Points, in no order, along strands that fork, close into loops and pass close to each other.
In the rows, 128 means zero.
Two points are linked if the straight distance between their rows is under 93.5. Some points are linked to none.
riro: [110 198 136  85 107 107 116 182 125 140 118 125  80 130 117 148 128 124
 161 194 103 113 101]
ras: [155  82 105 169 140 133 133  72 133 137 172 126 161 114 136 105 127 137
 104 110 156 153 148]
Tofon: [150 169 109 129 130 103  93 142 134 122 147 126 116 155 145 157 136 110
 135 154 153 101 123]
Goris: [136 128 206 137  68 144 136 127 207 115  65 139 105 150 125 124 164 130
 117 186 110 108 109]
kog: [127  94 142 114 116 114  65  62 145 120 137 134  96 121 119 154 119 161
 122 167 132  96 145]
totag: [117 136 180  86 111 124 102 126 150 144 129 111  89 115  98 155 134 135
 172 178  96 120 118]
lema: [ 83 130 174 119 112 150 149 115  64 127 118 136  72  96 107 165 111 145
 106 167  23 130 130]
duzer: [ 89 138 142 166  71 119 164 126 116 124  60 135  69 137 116  97 134 136
  59 206  59 105 149]
bamud: [136  70  52 132 188 124 111 149 116 123  90 117 152 131 155 154  98 152
 152  54 176 139 148]
maz: [104 153 137  82  80 139 116 146 106 109  65 162  58 143 126 146 120 154
 130 206  76  70 120]
zuli: [130 120 116 158 127 146 183 103 130 141 149 123 110 102 121  88 151 128
 115 155 103 172 160]
Reb: [ 82 144 134 176  86 126 188 131  91 138  86 127  78 133 108 100 127 133
  48 196  50 126 156]
Nelu: [162 152 170 123 101 126 121 154 209 148 138 114 174 161 122 126 130 102
 161 135 156 155  87]
Zup: [119  74 167  99 112 119  52  56 155 117 128 128 119 127 100 151 111 164
 134 138 128  94 151]
Modat: [ 91 133 168 101 128 135 112 119  72 113 136 138  82  91 118 175 120 143
 124 150  63 106 119]
dun: [133  83  41 126 188 125 133 179 135 133  59 117 115 124 164 152 113 162
 155  86 173 137 142]
Lani: [112 161 155  99 147 102  80 148  95 124 161 116 135 133 107 170 115 107
 172  78 131 114 123]
buzam: [162 143 115 120 143 124  98 156 122 119 141 129 186 178 145 156 105  83
 153  46 169 113 116]
zin: [142  66 107 154 152 137 120  57 127 134 169 125 195 113 128  98 110 132
  93  72 158 151 138]
birab: [144 131  60 141 159 129 152 179 100 111 115 131 124 129 166 114 138 135
 140 117 170 133 136]
Nelak: [156  74  68 134 146 156 178 104 192 161 101 116 142 107 136  80 124 139
 159 102 161 190 145]
zonap: [124 131 118 125 137 159 216 161 129 144 104 119 110  87 123  76 141 132
 172 148  98 194 138]
tedat: [134  75  99 116 148 108 118  96 138 138 146 110 235 154 117 105  73 123
 140  43 171 139 128]
Kipan: [107 148 160  98 142 104  88 132 119 149 164  96 131 120  82 161 114 121
 185 112 124 138 135]
Topiz: [101 148 130 184 106 128 189 157  77 107  97 146  92 138 142 105 156 120
  47 174  63 118 140]
Lil: [151 116 133 127 111 113  62  95 171 132 150 122 148 166 125 161 121 129
 122 142 165  95 111]
Dima: [160 171 105 132 135 109  91 159 135 123 146 127 147 176 143 160 114  89
 151 104 165 104 125]
Nidek: [121 149 116 120 142 130 153 146  96 141 152 119 100 105 122 119 139 130
 142 158 109 147 130]
Tidev: [147 106  37 141 168 131 151 187 136 115  63 132 124 132 179 130 130 147
 142  95 179 124 130]
Sunob: [ 90 145 157 130 100 145 158 129  88 134  98 132  62 120 105 139 119 146
 102 200  35 115 125]
Tafel: [120 195 112  91 135 111 117 180  88 128 148 120  92 125 123 165 121 122
 168 165 110 113 111]
vak: [ 92 147  88 146 101 151 234 131 118 150  90 128 106  90 113  50 145 122
 109 175  81 186 175]
namaz: [ 82 152 147 104  75 142 144 138  96 122  62 145  50 137 110 133 105 161
 114 217  57  91 110]
Neze: [113 156 151 109 166 117  94 152  73 101 152 136 159 124 119 163 120 119
 148  39 140 116 131]
Pes: [116 143 117 162 102 123 173 110 148 143 131 121 102 109 117  75 156 122
  94 196 113 151 155]
zupa: [101 143  96 134 121 160 232 162 115 151  87 122 105  86 120  70 136 136
 146 171  85 195 151]
tif: [ 94 161 132 127  91 120 142 141 138 128  96 131  77 127 116 102 150 132
 101 220 104 107 125]
makib: [105 153 156  77 122 112 100 119 137 158 155  99  92 108  88 165 104 125
 188 171 105 135 136]
nogo: [ 77 152 131 132  72 114 134 132 128 120  57 139  71 139 112  90 143 137
  76 227  89  86 133]
Zez: [122 154 132 173 108 138 172 150 104 110 110 142  94 133 152 107 166 114
  62 165  97 109 134]
toge: [130 146 103 128 161 112  98 143  63 111 168 138 123 116 145 155 124 129
 131 107 141 122 132]
vilid: [147 147 142 149 123 138 169 159 146 138 129 126 131 126 136  93 161 111
 135 144 134 154 103]
kevip: [118 177 108 102 156 111 104 169  62 122 162 123 104 116 134 181 111 121
 159 135 116 116 132]
dunad: [153  88  96 137 131 163 168  76 172 154 146 122 149 101 115  78 135 124
 156  90 132 188 167]
dok: [167 124 137 146 136 151 122 126 110 103 148 159 190 152 171 147 137  98
  94  49 156 104 100]
simin: [119 141 153 163  84 127 182 109 177 151 110 115  99 119 112  77 160 120
  96 201  97 157 150]
fuves: [120 164 133 128 105 110 131 146 153 128 120 128  98 136 128 109 157 122
 109 192 127 110 117]
Suviz: [117 156 122 106 118 110  92 132 108 118 131 136  71 126 136 159 123 149
 116 193 113  90 126]
ris: [127  99 181 130 114 137 121  68 173 150 154 116 121 114 100 122 142 128
 122 141 110 145 140]
zuve: [164 120 138 173 130 156 146 124 115 106 142 155 156 142 173 132 155 103
  88  86 143 105 106]
lelo: [130 130 155 112 131 106  61 105 134 117 158 132 196 169 124 157  96 110
 112  58 157  95 106]
lotov: [114 166 132  85 102 121 104 149 119 123 105 141  65 136 121 155 128 144
 138 202  97  84 113]
vit: [136 111 131 133 156 133 109 125  90 104 153 140 193 137 145 137 116 119
 107  33 161 118 111]
Koted: [161 131 156 180 119 161 167 136 127 104 126 150 136 141 171 121 169 100
  79 112 120 109 112]
zofi: [116  99 182  89 118 106  44  79 147 116 138 130 142 142  90 160 103 144
 128  98 145  84 120]
Kupin: [149 122 120 150 116 114 106  94 164 139 157 117 129 139 127 122 141 136
 109 166 156 117 126]
Nako: [121 119 135 129 120 117  93 103 120 114 139 132  82 123 127 146 132 155
 108 183 110 101 136]
zivu: [125 120 209 138  85 137 149 123 204 138  88 123 101 138 107 112 160 125
 122 190  97 139 116]
Gevag: [143 153 187 110  97 120 101 143 213 149 129 114 139 150 104 140 139 118
 166 160 143 149  99]
div: [ 94 130 178 111 145 118  84 100  86 105 165 131 126 101 108 157 122 146
 112  90 116 111 130]
sor: [147 117 176 132 122 139  87  88 135  97 147 163 148 154 152 163 132 108
  85  82 138  81  97]
betur: [117 124 177  99 136 115  67 110 115 108 138 136 103 127 115 171 117 134
 134 110 119  85 118]
Pifas: [144 112 108 124 157 162 187 200 147 117  70 139 131 121 168 107 149 130
 168  88 147 158 101]
vusim: [146 135 161 174 112 140 158 134 127 110 120 141 106 143 153 122 168 114
  79 144 107 105 117]
lov: [130 117 110 111 150 113 106  90 126 151 179 109 144 103  94 121 108 122
 165 107 145 164 165]
Rir: [110 169  62 121 124 106 159 155 117 149 137 110 105 105 112  77 132 132
 140 198 147 152 151]
Lenav: [138 123  85 130 177 130 116 166  61 102 139 143 143 118 161 156 120 134
 150  59 157 126 150]
vidob: [128 135 110 117 146 157 202 198 143 130  70 125 119 105 147  87 149 132
 174 128 130 179 106]
Tava: [123  59  69 117 181 157 155 136 136 143  85 120 117  82 144 129 126 169
 146  81 138 165 158]
foze: [177 110 124 138 118 142 145 122 158 137 129 140 210 165 166 120 127  92
 121  84 163 120  72]
ruve: [155 106  95 159 132 124 125  95 140 142 167 117 140 124 132 101 138 135
 111 142 158 138 138]
vig: [139  69  64 130 165 152 176 139 169 151  80 115 117 101 145  98 131 160
 153 103 154 172 142]
Legag: [144  79  93 115 145 119 128  88 161 161 156 113 202 137 105  96  89 118
 159  70 170 171 148]
dur: [152 128 137 124 116 106  63 105 149 124 153 127 182 176 133 167 104 106
 123  95 169  91 111]
luv: [143 101  84 112 149 124 125  93 155 163 163 104 166 114  95 104  94 122
 185  78 159 179 168]
duf: [174 143 150 136 112 134 126 149 181 139 134 126 187 168 147 123 137  90
 145 109 159 134  76]
geb: [133  89  78 131 184 130 120 147  90 106 120 130 158 116 154 147 107 152
 151  52 168 135 149]
Mibi: [150 109  90 120 151 129 112 153 124 119 125 128 214 175 151 139  89  93
 148  28 171 119 111]
lafot: [127  87 123 132 164 129 120 111  88 109 150 136 196 120 134 113 107 144
 113  24 168 139 124]
Vadu: [130  77 106 137 148 115  98  70 114 126 171 127 218 130 124 106  89 135
 106  53 168 138 133]
feki: [ 96 137 167 123 161 115  83 108  73  94 167 145 148 114 124 151 122 142
 103  55 132 112 130]
togi: [126 126 151 117 146 101  85 109 102 106 168 142 205 154 130 145 104 120
  95  27 155  98 111]
Zeg: [149 143  89 147 152 129 141 156  82 106 143 141 123 121 167 128 146 133
 111 123 146 123 135]
gelu: [138 174 106 135 118 105 122 163 131 131 140 119 109 138 137 130 145 116
 128 175 154 111 120]
rugel: [134 137 188  97 110 124  90 133 183 145 124 116 110 140 100 153 136 129
 170 159 121 128 106]
Pov: [144  97 127 157 113 156 177  76 165 156 156 122 135 107 110  83 151 117
 125 127 114 183 163]
liko: [134 136 191 166  87 144 179 122 200 145 118 112 127 126 114  86 165 105
 119 171 109 167 117]
roz: [ 89 159 145  85 146 120  95 132  52 111 159 131  97  90 112 184  99 141
 149 141  89 108 123]

A tip is a point with one link. Name the tips that can be reached along the links from each point below, in the order of the rows.
zonap => vak, Pifas
lotov => foze
Kupin => lov, Mibi
zivu => Goris, Tava

How many points has the smallest loop of links through each point below? Write none if it is on no loop.
ruve => 11
birab => 8
Tafel => 10
Zez => none

A piece is two or more points that can be reached from each other along the links. Count, over all rows, the pieces, the separate loops (a circle has one, a figure eight two, a Y none), the forks (points with three links) and the tips (points with one).
pieces => 4
loops => 3
forks => 5
tips => 7
